Points on a hilly landscape, in no order, each with its height.
A climber steps from a point to the highest of its 6 nearest points, and stops where none of them is higher. Distance is the straight distance between rows; heights are no part of it.
kugi (h 61.8): [178 127  72 118  85 127 105 139 102 178  75 131 143 179  96 153  98  95
 138 163  75  98 142 105 105 188 120]
Vazad (h 64.2): [114 157 145 155 127 151 145 143 127 117 108 104 143  97 164 171 110 180
 151 117 167 119 137 168 116 139 133]
Lubob (h 61.0): [133 141 127 143 145 151 144 120 108 128 141 135 110 106 144 135 102 117
 140 135 159 123 112 129  92  97 128]
Rurup (h 66.9): [129 121 133 119 124 148 121 112 118 165 156 133  98 159 113 128 130 107
 134 139 126 113 100 103 148 113 131]
lupom (h 65.6): [ 96  61 148 103 103 115 151 101 181  58 114 119 136 141  71  83 178 118
 124 135  94  92 117 153 142  98 126]
sotad (h 53.1): [107 117 150 173 138 107 135 123 128 101 143 125 137  69 191 137 139 163
 107 108 156 141 144 144 106  97 129]
Kamu (h 62.4): [ 98  94 142 105 121 138 118 115 140 131 145 134 120 152 124  59 170  86
 105 127  93 109  82  96 147  75 119]
dutab (h 61.5): [110  56 145 107 109 120 147 107 183  50 136 133 131 130  93  49 192 115
  93 118 109  99 132 147 147  75 125]
Giziz (h 62.9): [176 181 106 121 157 130 116 125  96 138 153 139  97 166  99 146 117 136
 136  76 176 132 143 140 128 172  87]
vaf (h 68.1): [114 125 133 108 131 152 129 122 135 155 119 133 133 146 110 138 102 106
 128 155 124 121 117 118 107 120 139]
Sebi (h 37.2): [114  63 133 148 129 113 133 119 150  82 150 128 154 110 133  48 210 101
  70 120 105 102 119 141 137  68 127]
levo (h 27.3): [104 142 164 158 150 137 168 132 119  78 121 138 128  77 165 142 117 131
 147 149 140 140 136 145  92  78 129]
maz (h 69.6): [145 144 119  57 128 122 101 113 136 197 126 144 107 202 102 100 149  77
 143 169  54 144  89  81 204 147 121]
depof (h 61.9): [ 96 114 144  75 118 141 123  99 132 130 141 143 108 151  78  94 146  89
 131 153  81 125  90 107 145  96 136]
Penuf (h 80.4): [158 135 120 120 144 128  99  95 127 166 163 133  90 183 138 100 137  86
 110  90 137 122 101 122 153 124 143]
Fen (h 59.2): [194 180  88 139 117 151 114 152  83 138  99 126 113 125 117 183  82 133
 180 153 128 141 167 139  99 175  89]
lofik (h 52.1): [102  94 139 121 123 137 104 166 136 163 136  98 165 161 113 163 115 163
 114 120 135 101 129 148 116 177 143]
vozop (h 51.5): [147 136 117  79 122 128 134 119 121 126 111 150 108 102  90 119 111  89
 162 197  95 121 113  75 108  87 135]
tibev (h 64.7): [187 174  72 119 111 132 104 149  86 169  85 120 109 169 115 171  82 129
 136 135 125 115 154 143 106 202  96]
Gisa (h 72.4): [178 154 105 105 159 116 101 123 109 163 145 118  83 212 109 122 135  93
 114  54 161 127 112 146 176 201 121]
sim (h 60.6): [131 157 140 130 130 143 160 146 123 109  76 131 150  89 123 173  90 127
 170 188 113 140 141 129 108  98 128]
Nuvez (h 3.4): [114 123 176 141 164 122 207 131 126  42 109 132 172  77 132  99 152 126
 127 149 125 138 148 128 108  44 154]
kepi (h 57.9): [ 59  72 161 142 116 102 150 150 172  93 129 106 179 107 103 147 162 185
 124 117 120 120 133 160 126 107 128]
nule (h 71.9): [156 143 114 116 139 139 122 114 108 156 155 142  92 149 108 145 125 109
 140 130 136 128 107 115 108 122 119]
Namu (h 37.6): [128 103 155 105 134 132 199 133 154   4  90 144 145  85  58  87 127 115
 154 158  98 130 168 148 115  72 163]
tuva (h 63.1): [150 116 131  79 104 140 128 112 143 152 112 156 110 126  79 113 136  91
 161 188  84 129 110  75 132  98 127]
mifo (h 42.3): [ 82  97 156 152 137 113 174 145 167  71 110 110 170  98 138 130 158 175
 119 131 127 128 133 153 128  91 149]
vin (h 56.2): [105 113 114 147 155  91  80 125 155 140 172 111 130 107 184 124 131 175
  87  33 178 141 159 154 131 188 151]
guzi (h 66.8): [171 132  97  67  66 128 105 125 122 155  91 162 107 117  79 134 135  85
 169 222  64 135 134  54 143 142 131]
Relub (h 75.5): [137 129 122 151 158 117 127 105 114 144 180 129  98 167 163 114 146 113
  94  64 152 128 117 142 153 137 121]
ladu (h 59.4): [116 104 147  85  96 138 186 117 156  54 107 137 129 121  44  93 157 106
 167 193  96 109 126 126 113  91 155]
berer (h 41.3): [147 153 117 119 146 144 141 125 104 122 124 151 113  95 118 134  97 112
 160 173 121 130 126  95  88  89 120]
Losad (h 60.4): [101 124 135 174 131 121 118 107 118 127 148 114 144 107 180 128 131 146
 106  91 159 129 122 145 112 109 126]
rif (h 48.8): [107  90 135 167 116  67  90 128 150 137 164 109 149  55 233 107 138 170
  95  55 158 185 181 144 134 170 117]
dudi (h 74.0): [175 132 111  83 128 130 103 108 105 207 118 122  82 218 101 125 126  89
 131 102  94 111 104 123 178 193 146]
dud (h 68.9): [158 132 107 112 118 150 127 149 113 155 107 137 123 122  96 152 101 107
 153 192 101 124 124 105 104 128 122]
nofon (h 14.1): [106 104 149 132 141 136 145 119 146  91 124 138 138 118 126  89 148 119
 112 142 113 105 119 129 107  57 142]
muz (h 62.6): [118 154 148 163 155 131 149 101 112 106 138 134 121  80 184 118 121 132
 110 120 157 145 136 133  97  97 125]
Fulu (h 66.4): [181 157 119 104 178 122  90 142 131 176 147 106  82 184  99 148 112 117
  97  59 138 104 134 143 149 216 137]
kuve (h 55.4): [ 79 122 154 186 135 101 141 131 152 105 139  96 131  84 195 152 117 180
 118 103 166 173 136 166 126 127 126]
zap (h 60.5): [102 103 142 146 129 135 115 156 142 139 141 118 141 133 134 161 130 152
 110 109 142 109 118 144 110 150 136]
Fipa (h 68.8): [166 152  75 108  86 149 114 141  96 180  86 137 139 146 107 153 106 120
 149 183  91 110 140 104 110 168 110]
Sesur (h 74.6): [103  85 149  74 117 123 122 116 150 129 143 138 120 174  90  62 179  99
 106 137  78 120  83  95 159  80 139]
veri (h 56.0): [128 140 135 116 127 133 163 155 129  68 100 133 136  90  84 131 100 122
 170 198  99 116 115  99 123  83 144]
Ruvov (h 54.3): [ 84  63 143 156 129 121 118 118 148 111 141 128 148 132 132  71 169 127
 101 103 118 115 107 117 145  90 144]
pel (h 58.1): [151 177 114 144 141 155 131 118  91 126 132 147 114 122 143 144 115 152
 131 120 164 137 138 153 115 121 105]
Vosir (h 57.3): [176 169  97 123 120 152 105 139  82 156 105 127 110 134 105 176  85 158
 160 131 163 127 157 138 114 192  91]
posa (h 43.5): [135 110 132 108 108 145 146 125 138  84 111 143 135 119  71  92 140  91
 133 164  99 108 122 113 117  63 138]
fal (h 75.1): [179 157 119  94 139 133 104 113 116 192 142 119  83 212 113 132 126  86
 116  98 115 127 109 121 187 175 135]
Pomu (h 60.2): [113 159 140 131 126 131 174 169 116  85  69 119 184  96 109 175  95 139
 175 193 108 145 137 138 123 104 132]
Kezev (h 23.4): [106  72 132 170 145 114 114 120 148 112 158 140 152 106 184  74 179 119
  69  99 126 124 109 119 132  92 135]
Fimud (h 67.6): [143 153 101 110 122 162 109 126 110 149 124 137  95 145 113 159 103 117
 142 136 127 121 129 122 122 146 115]
zazu (h 42.6): [119  73 109 178 141  85  69 114 144 144 190 130 160  91 222  76 179 139
  58  49 152 158 145 138 141 149 120]
bugu (h 55.0): [130 102 142  61  86 127 156 118 160 102 103 154 114 130  43  98 132  88
 158 183  79 109 131  79 137 116 124]
ferid (h 38.8): [146 146 117 114 143 143 142 119 120 134 126 156 102 123  97 113 109  87
 149 156 122 129 114  88  98  77 127]
Zugat (h 70.7): [161 140 101 130 124 159 115 139 115 171 102 123 123 172 103 172 104 123
 137 144 130 118 134 122 111 172 120]
kop (h 59.8): [109 100 123 173 138  83  96 119 156 126 192 113 142  81 213  92 154 170
  90  28 175 163 164 156 116 182 130]
tus (h 7.5): [108 109 171 147 141 110 170 145 161  50 100 134 165  74 121 100 142 141
 116 136 116 122 150 131 111  62 155]
tikan (h 63.7): [113  78 152  58 105 128 148 105 162  89 114 133 107 153  55  75 158  83
 135 141  89 106 111 120 148 109 131]
tilu (h 57.5): [180 161 107 121 183 109  95 146 132 130 154 102 107 159  96 113 135 160
 105  21 199 130 141 138 173 212 106]
dus (h 66.3): [120 123 108 135 155 125  91 140 141 151 169 103 118 152 150 124 114 158
  92  40 180 121 131 157 136 191 146]
pemun (h 63.9): [175 147  70 147  82 139 142 168  76 134  52 122 140 116 134 198  78 130
 164 209 100 132 166 117 112 175  94]
nek (h 7.6): [100 137 164 171 140 124 156 127 121  68 126 132 147  56 198 105 141 139
 102 131 144 143 149 135  95  55 156]
val (h 69.1): [156 122 105 108  94 143 162 146 129 101  71 149 147 108  55 158 101 115
 169 220  76 105 136  89 118 126 131]
Vip (h 57.6): [121 106 135 183 142 105  92 104 133 135 169 124 157 102 209 102 167 135
  81  67 151 137 140 154 123 122 120]
Sipeb (h 54.5): [144 139 122  96 121 138 125 110 110 156 141 146 101 155 101  92 128  82
 138 145 106 125 104  84 142  82 129]
zoduv (h 51.8): [152 203 101 135 147 125  97 143 103 126 149 124  98 149 108 138 124 182
 124  58 209 133 154 152 124 204  80]
legam (h 28.7): [ 80 157 189 177 152 101 186 145 147  62  97 129 168  56 185 134 122 173
 146 145 142 169 158 146 117  71 142]
tuk (h 63.4): [ 98  75 139 109 130 129 111 120 150 130 135 130 132 157 121 108 154 112
 102 118 117 114  95 121 158  99 139]
Fer (h 54.4): [120 168 149 162 142 130 136 110 109 103 137 134 121  87 177 135 116 170
 127 109 180 149 137 149  93 113 121]
lezi (h 66.0): [114 127 120 142 144 138  94 139 117 166 151 103 131 151 138 144 118 157
 107  81 169 129 124 162 106 170 129]
pokan (h 61.6): [120 133 129 124 100 152 158 158 123 113  82 126 170 120  82 169 102 129
 157 187  96 119 138 139 113 128 118]
kosi (h 23.1): [ 71 161 179 134 133 105 202 173 149  69  79 113 187 105 139 172 119 180
 167 171 104 143 147 174 158 106 155]
sib (h 28.3): [106 143 153 132 137 123 223 165 157  32  85 121 182  82  80 136 122 148
 166 156 122 133 147 147 138  88 148]
gem (h 55.3): [182 150  78 111 124 140  81 131  92 191 106 109 127 195 111 163 110 121
 109 111 128 114 151 126 126 233 106]
nukup (h 47.0): [191 181  77  99 125 143 118 101 101 170 137 165  75 136 108 122 103  91
 176 151 110 152 109  92 124 118 109]
lezo (h 54.8): [ 88 110 146 165 123  84 118 127 146 120 159 114 159  65 213 132 138 174
 123  71 167 165 159 152 118 149 121]
kuf (h 74.3): [165 144 101  97 134 133  97 127 106 190 119 130  97 195 100 157 119  99
 144 100 121 121 112 131 137 180 116]
nageg (h 59.3): [113 107 142 124 105 131 161 145 121 102  89 146 150 121  76 146 109 127
 161 206 107 114 124 109 121 113 126]
Ginor (h 55.5): [132 110 125 117 130 137 112  98 117 152 150 138  98 154 129  84 148  88
 118 114 119 115  77 100 140  80 139]
Monev (h 62.7): [166 150  80 100 112 160 128 108 110 152 113 143 106 125 107 141  96  92
 164 175 104 121 114  76 105 117 114]
Zilud (h 70.3): [129 135 112 125 161 135 100 145 132 170 159 114 105 181 129 143 121 122
 114  74 160 124 109 155 145 172 139]
noga (h 43.3): [105  90 144 135 125 128 142 104 148 105 139 134 152 123 100  74 165 115
 101 135 102 106  99 133 134  69 122]
zogeb (h 6.3): [108  98 143 144 132 136 145  98 142  88 145 143 145 102 131  71 174 119
 102 118 112 106 121 123 117  56 145]
ropeb (h 37.1): [ 85 113 148 135 138 128 140 131 144 109 136 117 141 107 142 136 129 135
 114 121 134 118 114 146 103  84 139]
Navis (h 60.0): [118 111 111 138 160  90  84 126 153 144 184 105 114 140 175 135 142 176
  87  15 210 142 146 157 146 193 143]
Neno (h 63.8): [146 170 105 128 122 146 125 145  91 138 106 123 123 143 126 188  79 146
 147 153 146 117 159 137  99 176  77]
vav (h 44.9): [ 98 152 161 174 120 109 151 121 132 110 132 122 143  55 216 134 132 171
 111 106 175 166 145 154 108 124 126]
Kuzod (h 61.4): [ 94  84 160 117 116 137 156 117 164  71 122 139 132 140  80 104 165 111
 132 153 106 112 121 131 129  80 139]
Nebol (h 59.7): [ 54  81 164 164 110 116 121 147 166 107 134  90 184 113 132 152 143 184
 109 127 142 139 127 149 138 137 150]
muri (h 84.1): [ 76 118 176 152 117 120 140 168 154 110 113 103 187 117 137 182 136 187
 140 137 134 142 159 155 138 127 139]
tup (h 65.2): [179 140  70 105  78 121 133 153  99 142  63 133 123  94 107 157 101 107
 180 229  66 121 163  67 120 142 121]
Tezil (h 77.1): [158 140 128 107 149 138 110 111 116 196 160 146  76 187 120 140  99  93
 135 111 118 120 107 119 141 138 128]
sofib (h 18.2): [111 156 166 158 159 118 177 125 140  67 118 126 152  76 158 111 119 132
 129 153 133 145 131 120  82  61 142]
fanut (h 0.6): [125 135 154 114 159 147 170 113 120  77 118 154 144  86 122  88 140 110
 129 157 124 116 132 107 104  56 151]
vivu (h 56.4): [ 66 147 185 161 118 100 180 148 145  88  90 114 166  71 187 166 126 176
 147 131 149 168 144 161 156 106 142]
zezi (h 76.5): [132 121 132 133 165 121 110 108 119 171 178 126  96 170 158  79 146  82
  90  81 126 121  78 139 188 113 130]
simig (h 71.5): [132 106 119 165 143 104  90 105 130 154 197 140 105 143 188  84 149 115
  71  53 138 137 109 135 145 118 141]
gedi (h 67.3): [177 136  93 102  92 132  96 128 110 187  88 136 114 181 106 152 108  93
 132 179  82 111 130  85 120 180 117]
Sivin (h 65.7): [161 157  86 138  96 139 123 145  95 151  63 141 129 112 110 188  87 133
 172 204  97 137 161 107 110 137 112]
Mit (h 67.1): [110 113 121 171 133 105 117 116 130 124 160 112 118  66 206 123 138 173
  91  45 192 164 155 155 127 172 115]
Kef (h 62.5): [ 95  78 146 111 128 152 116 136 145 145 143 107 140 169  93 113 138 112
 111 140 106  94  98 130 136 134 132]
pak (h 60.3): [102 167 127 167 126 113 118 123 134 113 150 104 116  77 187 139 114 170
 115  81 199 155 156 149 113 151 119]
pifi (h 54.2): [ 90 153 155 157 130 120 134 124 115 124 133  98 140  93 182 172 100 182
 145  87 183 168 159 184 128 153 115]
Ziv (h 77.6): [148 107 111  82  83 133 123 132 122 152  92 141 140 153  65 145 125  90
 141 182  74 110 129  95 128 145 123]
Bote (h 74.4): [138 141 127 140 166 131 114 119 116 156 173 126  96 148 150 132 131 149
 112  52 184 126 131 168 127 155 119]
rop (h 59.6): [169 127 107 100 114 135  85 134 111 195  93  89 129 203 111 154 102 122
 106 111 111 100 123 134 123 212 136]
fadu (h 70.2): [174 148  98  88 112 144 106 109 122 188 119 141  95 193 115 127 106  89
 148 145  86 134 121  86 155 169 124]
zol (h 64.6): [102 148 155 137 126 139 145 161 123 100 104 122 145 100 132 163 108 142
 156 177 123 138 135 143 114 105 130]
tuma (h 68.5): [150 136 114  35  88 117  89 131 132 200 101 148 108 193  94  98 160  74
 148 190  44 125 108  68 191 180 121]
vome (h 47.2): [113 121 137 194 129  96 136 120 142 114 153 111 140  61 226 111 149 151
  86  76 153 165 171 145 115 119 121]
bib (h 57.8): [ 96 111 149 122 120 119 143 147 141  97 112 119 169 115  99 130 133 147
 145 162 124 113 119 136 103 109 134]
suvuf (h 50.8): [ 78  63 147 157 109 112 125 137 165  99 149 106 168 130 141 117 172 166
 103 106 127 111 126 130 136 115 139]
zeve (h 32.9): [ 76  75 123 173 115  79  98 129 159 134 174  98 169  90 204 113 140 185
  92  54 163 164 148 137 126 164 139]
pumot (h 65.1): [126 150 128 131  99 145 138 153 109 105  81 121 157 109  93 179 106 128
 163 203 110 112 138 122  98 123 124]
gegit (h 74.2): [162 142 114 104 154 131 115  92 109 180 159 134  66 194 128  97 124  79
 123 106 111 150  76 116 180 121 126]
befoz (h 55.2): [125 179 122 151 129 149 150 148 104 116  97 117 144 110 136 171 101 148
 154 171 154 133 146 151 102 121 120]
Mez (h 63.0): [126 100 137 140 141 132 116 110 133 131 158 132 111 146 149  95 147 110
  96 103 129 113 100 124 134  98 144]
Zeto (h 69.8): [158 135 130  66 110 131 107 109 127 200 142 164  82 206 122 105 134  77
 152 146  77 152  98  88 202 158 122]
lagog (h 24.5): [ 77  82 174 175 122  86 138 118 138  97 144 124 163  60 190 109 151 175
 110  93 143 146 141 156 129  99 132]
Rofes (h 67.0): [185 129  80  61  76 121 131 149 139 103  72 160 137  87  49 137 107  96
 163 243  56 130 150  59 129 122 135]
Vokag (h 77.4): [ 92  65 165 111 115 125 139 128 171 100 117 127 147 122 102 112 164 125
 112 127 123 103 106 144 130  94 135]
tapu (h 55.7): [173 174  71 107 120 146 124 104  98 161 132 147  75 134  97 141  99 101
 157 142 133 119 118  98 113 145 108]
ferif (h 49.7): [102  85 130 189 121  92  94 120 150 140 170 102 140  66 233  87 146 162
  73  55 152 161 173 152 120 160 129]
nis (h 26.9): [ 72 134 174 145 130 114 216 180 152  44  93 116 179 103 125 138 138 173
 165 170 115 138 139 158 140  99 144]
fani (h 71.1): [129 114 112 110 149 143  89 135 126 181 141 105 134 184 112 155 113 117
 113 107 126 109 114 126 128 175 131]
Gutu (h 59.1): [106  62 160 113 122 120 180 105 187  32  99 139 137 114  68  67 170 107
 131 132 108 104 134 140 130  85 145]
tiv (h 32.1): [112  95 158 126 129 122 161 121 153  35 101 143 144 114  76  67 147 114
 136 138 113 117 137 122 127  54 147]
Dipef (h 28.5): [117  79 123 195 132  91 107 118 156 127 170 126 151  92 198  60 197 114
  48  87 118 141 130 133 137 115 128]
Fep (h 68.4): [178 163 104 106 174 125  97 135 121 163 151 105  84 205  99 124 120 131
 104  57 171 124 140 153 171 218 137]
tudur (h 55.6): [132 111 123  89 100 137 145 124 128 121 105 138 137 113  60 118 125 114
 164 190  77 113 124  85 122  94 123]
fafo (h 78.3): [104 124 154 146 108 143 134 150 122 117 105  98 158 128 116 164 108 159
 140 154 145 121 120 152 112 146 142]
zovin (h 66.6): [186 157  89  88 116 134  99 116 112 188 124 154  88 144 111 146 111  90
 159 168  90 131 115  89 117 150 114]
Gilek (h 49.9): [ 92  87 137 159 123 130 117 129 146 119 156 113 148 109 165 121 150 143
 102  96 133 130 120 141 126 114 141]
vupu (h 62.1): [183 166  79 138 105 154 114 145  93 148  79 152 129 110 111 180  81 115
 165 179 104 131 149 117  95 154 114]
mosi (h 57.0): [116 184 135 148 121 134 154 148 108 117 103 115 136  94 156 199  94 173
 171 136 164 163 158 175 123 146 106]
Povi (h 18.6): [100  66 124 160 139 109 110 107 142 129 179 133 140 127 174  64 177 104
  71  91 112 113  79 130 153  77 122]
kefe (h 67.7): [176 149  83 115 117 153 117 126 101 161 112 126 105 159 114 168 103 116
 159 154 123 126 151 129 101 172  95]
nes (h 62.2): [ 74 128 158 154 125 129 158 163 125  86 108 115 176 109 148 161 127 173
 149 157 130 138 121 144 123 106 154]
Mab (h 73.8): [153 168 111 126 163 131 106 121 103 172 137 131  91 175 125 146 110 135
 127  82 165 116 121 138 136 174 121]
fibu (h 68.2): [113 104 143 134 146 126  97 131 146 159 167 111 117 158 146 148 128 139
 108  92 138 119 124 149 122 148 151]
nif (h 76.0): [150 157 122 145 157 142 119  94 110 144 170 141  91 149 149 113 131 109
 117  77 162 135 100 124 129 115 114]
movi (h 56.1): [125 118 141 161 144 132 131  94 114 127 165 148 112 112 169  82 148  95
  92 106 127 124 111 123 123  76 132]
Zusuk (h 59.0): [128 120 144 117 130 130 140 114 125 142 139 142 129 128 109 127 118 117
 120 147 112 116  96 103 112  93 139]
Buli (h 61.1): [135 163 134 134 145 142 137 107  99 110 148 157 105  95 153 100 120 108
 110 128 141 123 106 127  89  81 133]
dodib (h 66.7): [162 169  94 132 143 149 116 116 111 156 142 146  95 152 123 161  96 119
 137 115 145 134 140 130 117 143 106]
Tef (h 55.8): [114  88 161 120 113 134 184 123 157  32  96 130 155 109  77  91 173 117
 133 146  99  96 139 135 126  86 143]
mefoz (h 67.5): [142 118 113  97 113 135  94 133 124 196 120 121 122 206  88 141 126  91
 116 151  90 117 123 118 136 154 134]
dizo (h 79.6): [ 57 115 163 159 119 114 144 137 146 108 134 118 167  78 179 167 135 180
 127 122 131 138 136 158 128 128 139]
Difen (h 70.0): [157 141  79  98  91 148 113 141 103 144  83 143 124 110  83 155 100 102
 168 209  92 111 137  87 111 137 127]
fol (h 63.5): [ 80  90 132 161 141 126 102 136 143 146 176 113 128 119 153 131 130 149
  95  95 151 128 117 138 130 142 137]
Bis (h 34.3): [ 91 123 168 161 132 123 170 139 149  67 112 122 164  71 153 126 147 163
 122 144 130 140 132 143 120  78 156]
duzo (h 71.2): [188 171 101 108 176 123 112 103 115 180 158 135  83 203 114 119 123 101
 128  61 150 129 108 148 178 179 118]
lam (h 76.3): [148 125 107  91 107 123 161 166 136  76  69 139 152  81  49 140  94 111
 190 219  73 136 152 110 126 104 141]
ruva (h 44.8): [ 98 160 160 171 113  85 152 109 131 103 127 110 134  45 230 127 106 184
 123  76 176 189 174 168 126 134 101]
fudin (h 67.9): [156 163 101 117 141 130 122 138 117 157 141 110 112 158 127 160 100 149
 126  82 171 135 145 163 125 188 125]
bolad (h 72.0): [158 127 123 141 171 113 100 124 118 146 181 122  97 195 147  97 146 128
 100  29 178 127 113 150 182 173 138]
puzi (h 71.0): [136 153 136 143 156 136 131 116 109 125 151 141 101 116 171 126 132 127
 118  92 172 139 113 130 103  94 122]
nel (h 43.8): [110 115 153 164 135 123 145 114 139 110 135 132 142  87 186  94 140 137
  94 102 145 124 128 149 103  85 133]
pomov (h 71.3): [154 115 124  55  77 134 109 116 119 176 114 146 114 171  87 121 139  77
 148 176  78 137 102  89 157 140 112]
Dedel (h 53.2): [110 183 142 149 122 115 142 118 122  89 127 109 108  79 187 161 120 181
 147  75 211 173 169 168 135 146 103]
fepap (h 66.1): [176 150 105  83 133 129  97  95 122 175 138 152  84 204 107 127 116  61
 157 120  97 158  96  91 191 137 121]
Fone (h 62.8): [144 159 101 151 108 136 135 181  91 129  72 105 165 118 122 194  81 131
 170 208 112 138 141 139 119 165 102]
sud (h 53.3): [173 166  82 104 133 138 114 113 103 159 110 149  95 107  95 145  86  91
 159 177  98 135 127  72 115 114 112]
Bebo (h 79.3): [109  84 150  85 106 124 155 130 159  75 100 141 151 133  59 101 150 109
 137 172 101 113 117 128 142 110 133]
bopak (h 59.9): [114 136 132 147 137 126 108 142 127 148 153 100 124 144 144 161 116 161
 114  86 169 123 136 159 123 184 134]
fop (h 73.1): [179 148 126  88 169 115 124  93 110 193 140 138  74 224 130  96 136  76
 139  91 106 144 102 132 217 156 132]
Dasol (h 57.4): [ 94 100 147 103 134 135 135 119 135 139 134 146 131 144  97  95 147 112
 119 166  96  99 102  96 129 100 130]
rele (h 48.4): [160 197  93 137 136 141 118 143  94 127 107 130  92 143 113 160 101 171
 149  95 204 132 157 153 134 174  80]
puse (h 79.0): [127 113 109 134 157 110  94 119 131 148 176 125 111 147 169 103 144 138
  88  42 169 139 131 152 146 165 133]
zuv (h 72.1): [175 138 113  64 110 120  89 106 111 208 117 128 103 206 113 111 136  69
 131 163  73 141  96  91 186 183 124]
dupu (h 69.5): [174 141  82  83  74 134 106 142 105 178  91 146 116 139  97 143 129  86
 148 208  56 113 127  59 134 157 125]
Bon (h 65.3): [119 118 134 124 141 139 134 121 130 156 159 139 115 147 146 137 116 133
 119 115 150 118 113 135 111 119 128]
Tepi (h 71.4): [167 129  98  80  95 131 109 125 128 165  96 151 110 135  92 140 115  90
 164 189  75 137 132  68 127 122 114]
laba (h 72.5): [142 130 126  99  99 149 128 134 119 147 101 141 146 144  92 156 103 113
 147 185 103 110 126 103 116 135 116]
Musob (h 50.7): [109 114 140 111 117 134 142 127 142 122 104 150 144 115  77 128 119 127
 158 179 112 115 116 106 112  92 137]
pava (h 67.4): [154 177 110 141 147 149 122 109  96 128 163 132  96 139 119 135  99 151
 133  80 175 130 130 137 112 152 104]
zirun (h 58.0): [148 183 101 156 136 152 122 138  98 125 129 117 122 116 132 185  99 156
 159 120 184 130 153 165 117 177  84]
ropig (h 61.3): [ 94 101 128 136 126 133 113 144 148 148 155  86 131 147 146 149 124 173
  96  80 153 121 122 154 129 172 157]
Mes (h 54.6): [125 171 128 157 139 106 123 134 128 104 155 123 105 108 163 141 125 193
 123  56 220 163 153 164 140 169 105]
kitu (h 22.7): [122 134 167 120 152 113 204 153 133  42  86 120 167  86  98 103 122 168
 155 170 108 133 154 133 129  61 160]
Mame (h 67.2): [135 122 128  75 138 125 102 113 119 191 140 140 106 184 105 115 149  76
 134 126  88 132 104  97 175 112 118]
kupip (h 56.5): [ 88 154 160 152 140 120 158 131 133 100 113 101 149  73 174 170 115 168
 147 143 160 149 142 160 116 111 132]
noke (h 65.5): [188 157  62 116  88 136 118 134  93 163  85 144 125 120 115 166  97  90
 151 193  91 126 143  99 110 164 105]
pav (h 0.2): [135 123 159 180 145 126 152 115 124  70 129 149 155  62 182  78 158 120
  78 128 117 134 142 121  95  66 151]
niz (h 65.4): [148 130 100  43  80 122 110 117 140 159  94 152 103 139  85 117 155  84
 161 220  55 142 117  58 158 154 126]
Ledos (h 65.8): [126 115 136 125 125 154 104 150 132 173 129 107 142 165 108 164 125 123
 108 137 119 105 125 120 124 172 147]
zas (h 59.5): [146 183 104 134 136 166 133  98 104 153 152 149  93 129 134 150 104 119
 144 110 170 133 134 138 105 119 106]
gab (h 28.6): [ 92  62 116 166 132 101 104 129 156 125 172 131 161 104 200  69 171 138
  63  78 127 138 108 133 137 103 127]
Samik (h 70.8): [131 131 134 139 146 124 126 102 111 146 171 147 112 153 162  83 141  93
 103  82 134 117 104 117 149 100 107]
sabaz (h 55.1): [125 119 138 135 143 141 126 114 123 129 150 139 118 128 154 109 131 100
 124 122 127 127  98 113 116  91 128]
ref (h 22.8): [ 74 129 172 174 143 114 165 131 136  72 127 129 162  81 174 129 140 156
 123 138 139 131 143 140 113  80 147]
Mude (h 66.2): [179 162  84 130  89 157 120 149  92 160  86 128 121 132 121 185  78 114
 167 188  91 120 149 118 101 162 104]
buki (h 40.3): [127 145 127 114 141 153 157 144 122  98 106 158 134 101  97 124 100 118
 154 182 119 123 118  95  97  94 146]
bofim (h 68.0): [ 94  84 145  94 109 142 119 119 149 143 144 128 119 181  92 100 158  92
 124 136  85 117  82 113 156 115 134]
Nuboz (h 57.7): [140 123 143  88 121 134 182 143 148  49  82 122 144 103  63 125 118 122
 165 187 107 120 141 106 113  84 146]
sesok (h 30.5): [ 87 145 166 153 142 122 193 143 125  55 103 119 169  75 143 110 121 153
 154 164 124 136 141 144 127  70 149]
duvar (h 51.9): [187 203  89 140 146 138  98 131 101 146 134 118  90 145  98 155 111 160
 144 105 186 119 158 151 126 195  98]
Gupo (h 61.2): [147 153 134 124 168 125 100 131 125 150 156 116 105 172 118 143 120 152
 103  47 184 130 133 164 148 218 121]
poves (h 64.5): [117 112 121 120 121 140  92 163 145 184 126  99 120 158 133 150 110 155
  93 101 136 110 123 143 124 169 138]
luvug (h 63.6): [186 141  79  74  51 129 111 128 123 145  84 151 117  86  85 127 119  91
 162 231  57 136 140  53 133 143 129]
vemal (h 66.5): [129 133 137 133 104 139 149 169  98 123  79 109 176 136 112 187 100 154
 152 187 107 112 132 150 118 165 134]
bego (h 73.2): [166 125 102  97  77 142 120 134 102 164  91 138 123 141  82 151 107  89
 143 197  80 104 135  86 114 140 120]
viz (h 63.3): [108  89 131 120 137 138 107 121 125 162 153 119 119 169 127 119 136 126
 103  91 127 112  95 126 143 115 138]
benev (h 57.2): [173 168 104 123 144 144 136  98 104 156 133 159  81 122 113 118 106 100
 157 134 144 138 112 102 104 103 117]
pire (h 63.2): [ 88  49 150 148 113 119 139 141 192  89 138 100 167 119 111 112 173 160
 112 141 124 112 125 147 141 115 138]
tig (h 50.9): [ 95 145 153 148 142 132 182 149 141  77 105 120 170  87 125 152 116 148
 164 166 114 137 121 142 114  83 137]
Guzig (h 62.3): [166 167 115 121 157 114  91 129 119 130 169 130  87 174  98 126 126 146
 103  44 186 130 138 151 155 181 107]
Guti (h 73.5): [113 110 126 152 132 119 100 125 134 154 174 116 128 141 165 133 142 161
  84  64 166 124 123 151 130 145 146]
mus (h 69.0): [135 154 111 115 100 156 116 137  95 141  81 125 129 119 110 190  88 128
 158 187  98 123 147 122 110 151 113]
pobi (h 74.1): [120 125 128 157 142  91  87 116 126 144 188 104 111 122 189 113 151 152
  99  50 181 139 145 155 126 167 119]
Nugi (h 75.2): [146 135  99 126 171 117 102 125 152 151 175 110 100 175 140 114 137 130
  85  24 174 131 130 160 162 175 143]
keb (h 17.0): [110  71 145 162 146 108 101 110 129 126 175 135 130 127 188  47 194  99
  48  78 116 133  98 126 154  85 135]
vigup (h 43.4): [ 92  67 132 163 135 103 100 127 160 140 170 123 152 115 182 100 175 159
  89  68 147 134 118 141 134 142 145]
geze (h 38.7): [ 99 109 159 131 133 124 192 156 163  36  91 125 180 109  67 136 139 137
 160 172 104 110 142 134 130  91 150]
Mim (h 67.8): [114 140 144 157 139 134 107 122 129 141 156 114 116 131 172 143 109 176
 118  75 189 126 140 156 114 141 123]
dup (h 52.6): [ 79 101 156 149 113 132 102 141 139 145 146  96 145 132 136 152 128 165
 106 103 140 118 130 145 126 153 139]
Duba (h 39.3): [ 92  92 161 143 135 119 134 122 160  81 129 124 164 109 124  75 175 129
 113 136 138 108 118 131 120  79 125]
Dudu (h 47.4): [ 93 155 156 157 150 133 159 124 136 109 120 123 144 102 169 140 125 153
 132 125 147 148 138 133 101  80 136]
leniz (h 65.9): [112 129 134 170 145 115 133 115 132 125 157 141 119 111 190 109 134 135
 102  88 157 129 131 135 107 117 118]
sepeg (h 60.1): [ 98 103 147 120 126 132 116 122 149 129 143 134 119 151 102 102 157 114
 111 124 116 106  99 118 142  89 143]
dad (h 20.7): [107 129 158 146 146 139 151 123 118  97 127 143 147  99 133 125 133 128
 136 148 119 126 109 130  95  70 147]

Where does a climber stop that starts at each point below?
sim: Ziv
ferid: Ziv
Kezev: Sesur
Zeto: Penuf
maz: Penuf
tuma: Penuf
nek: Penuf
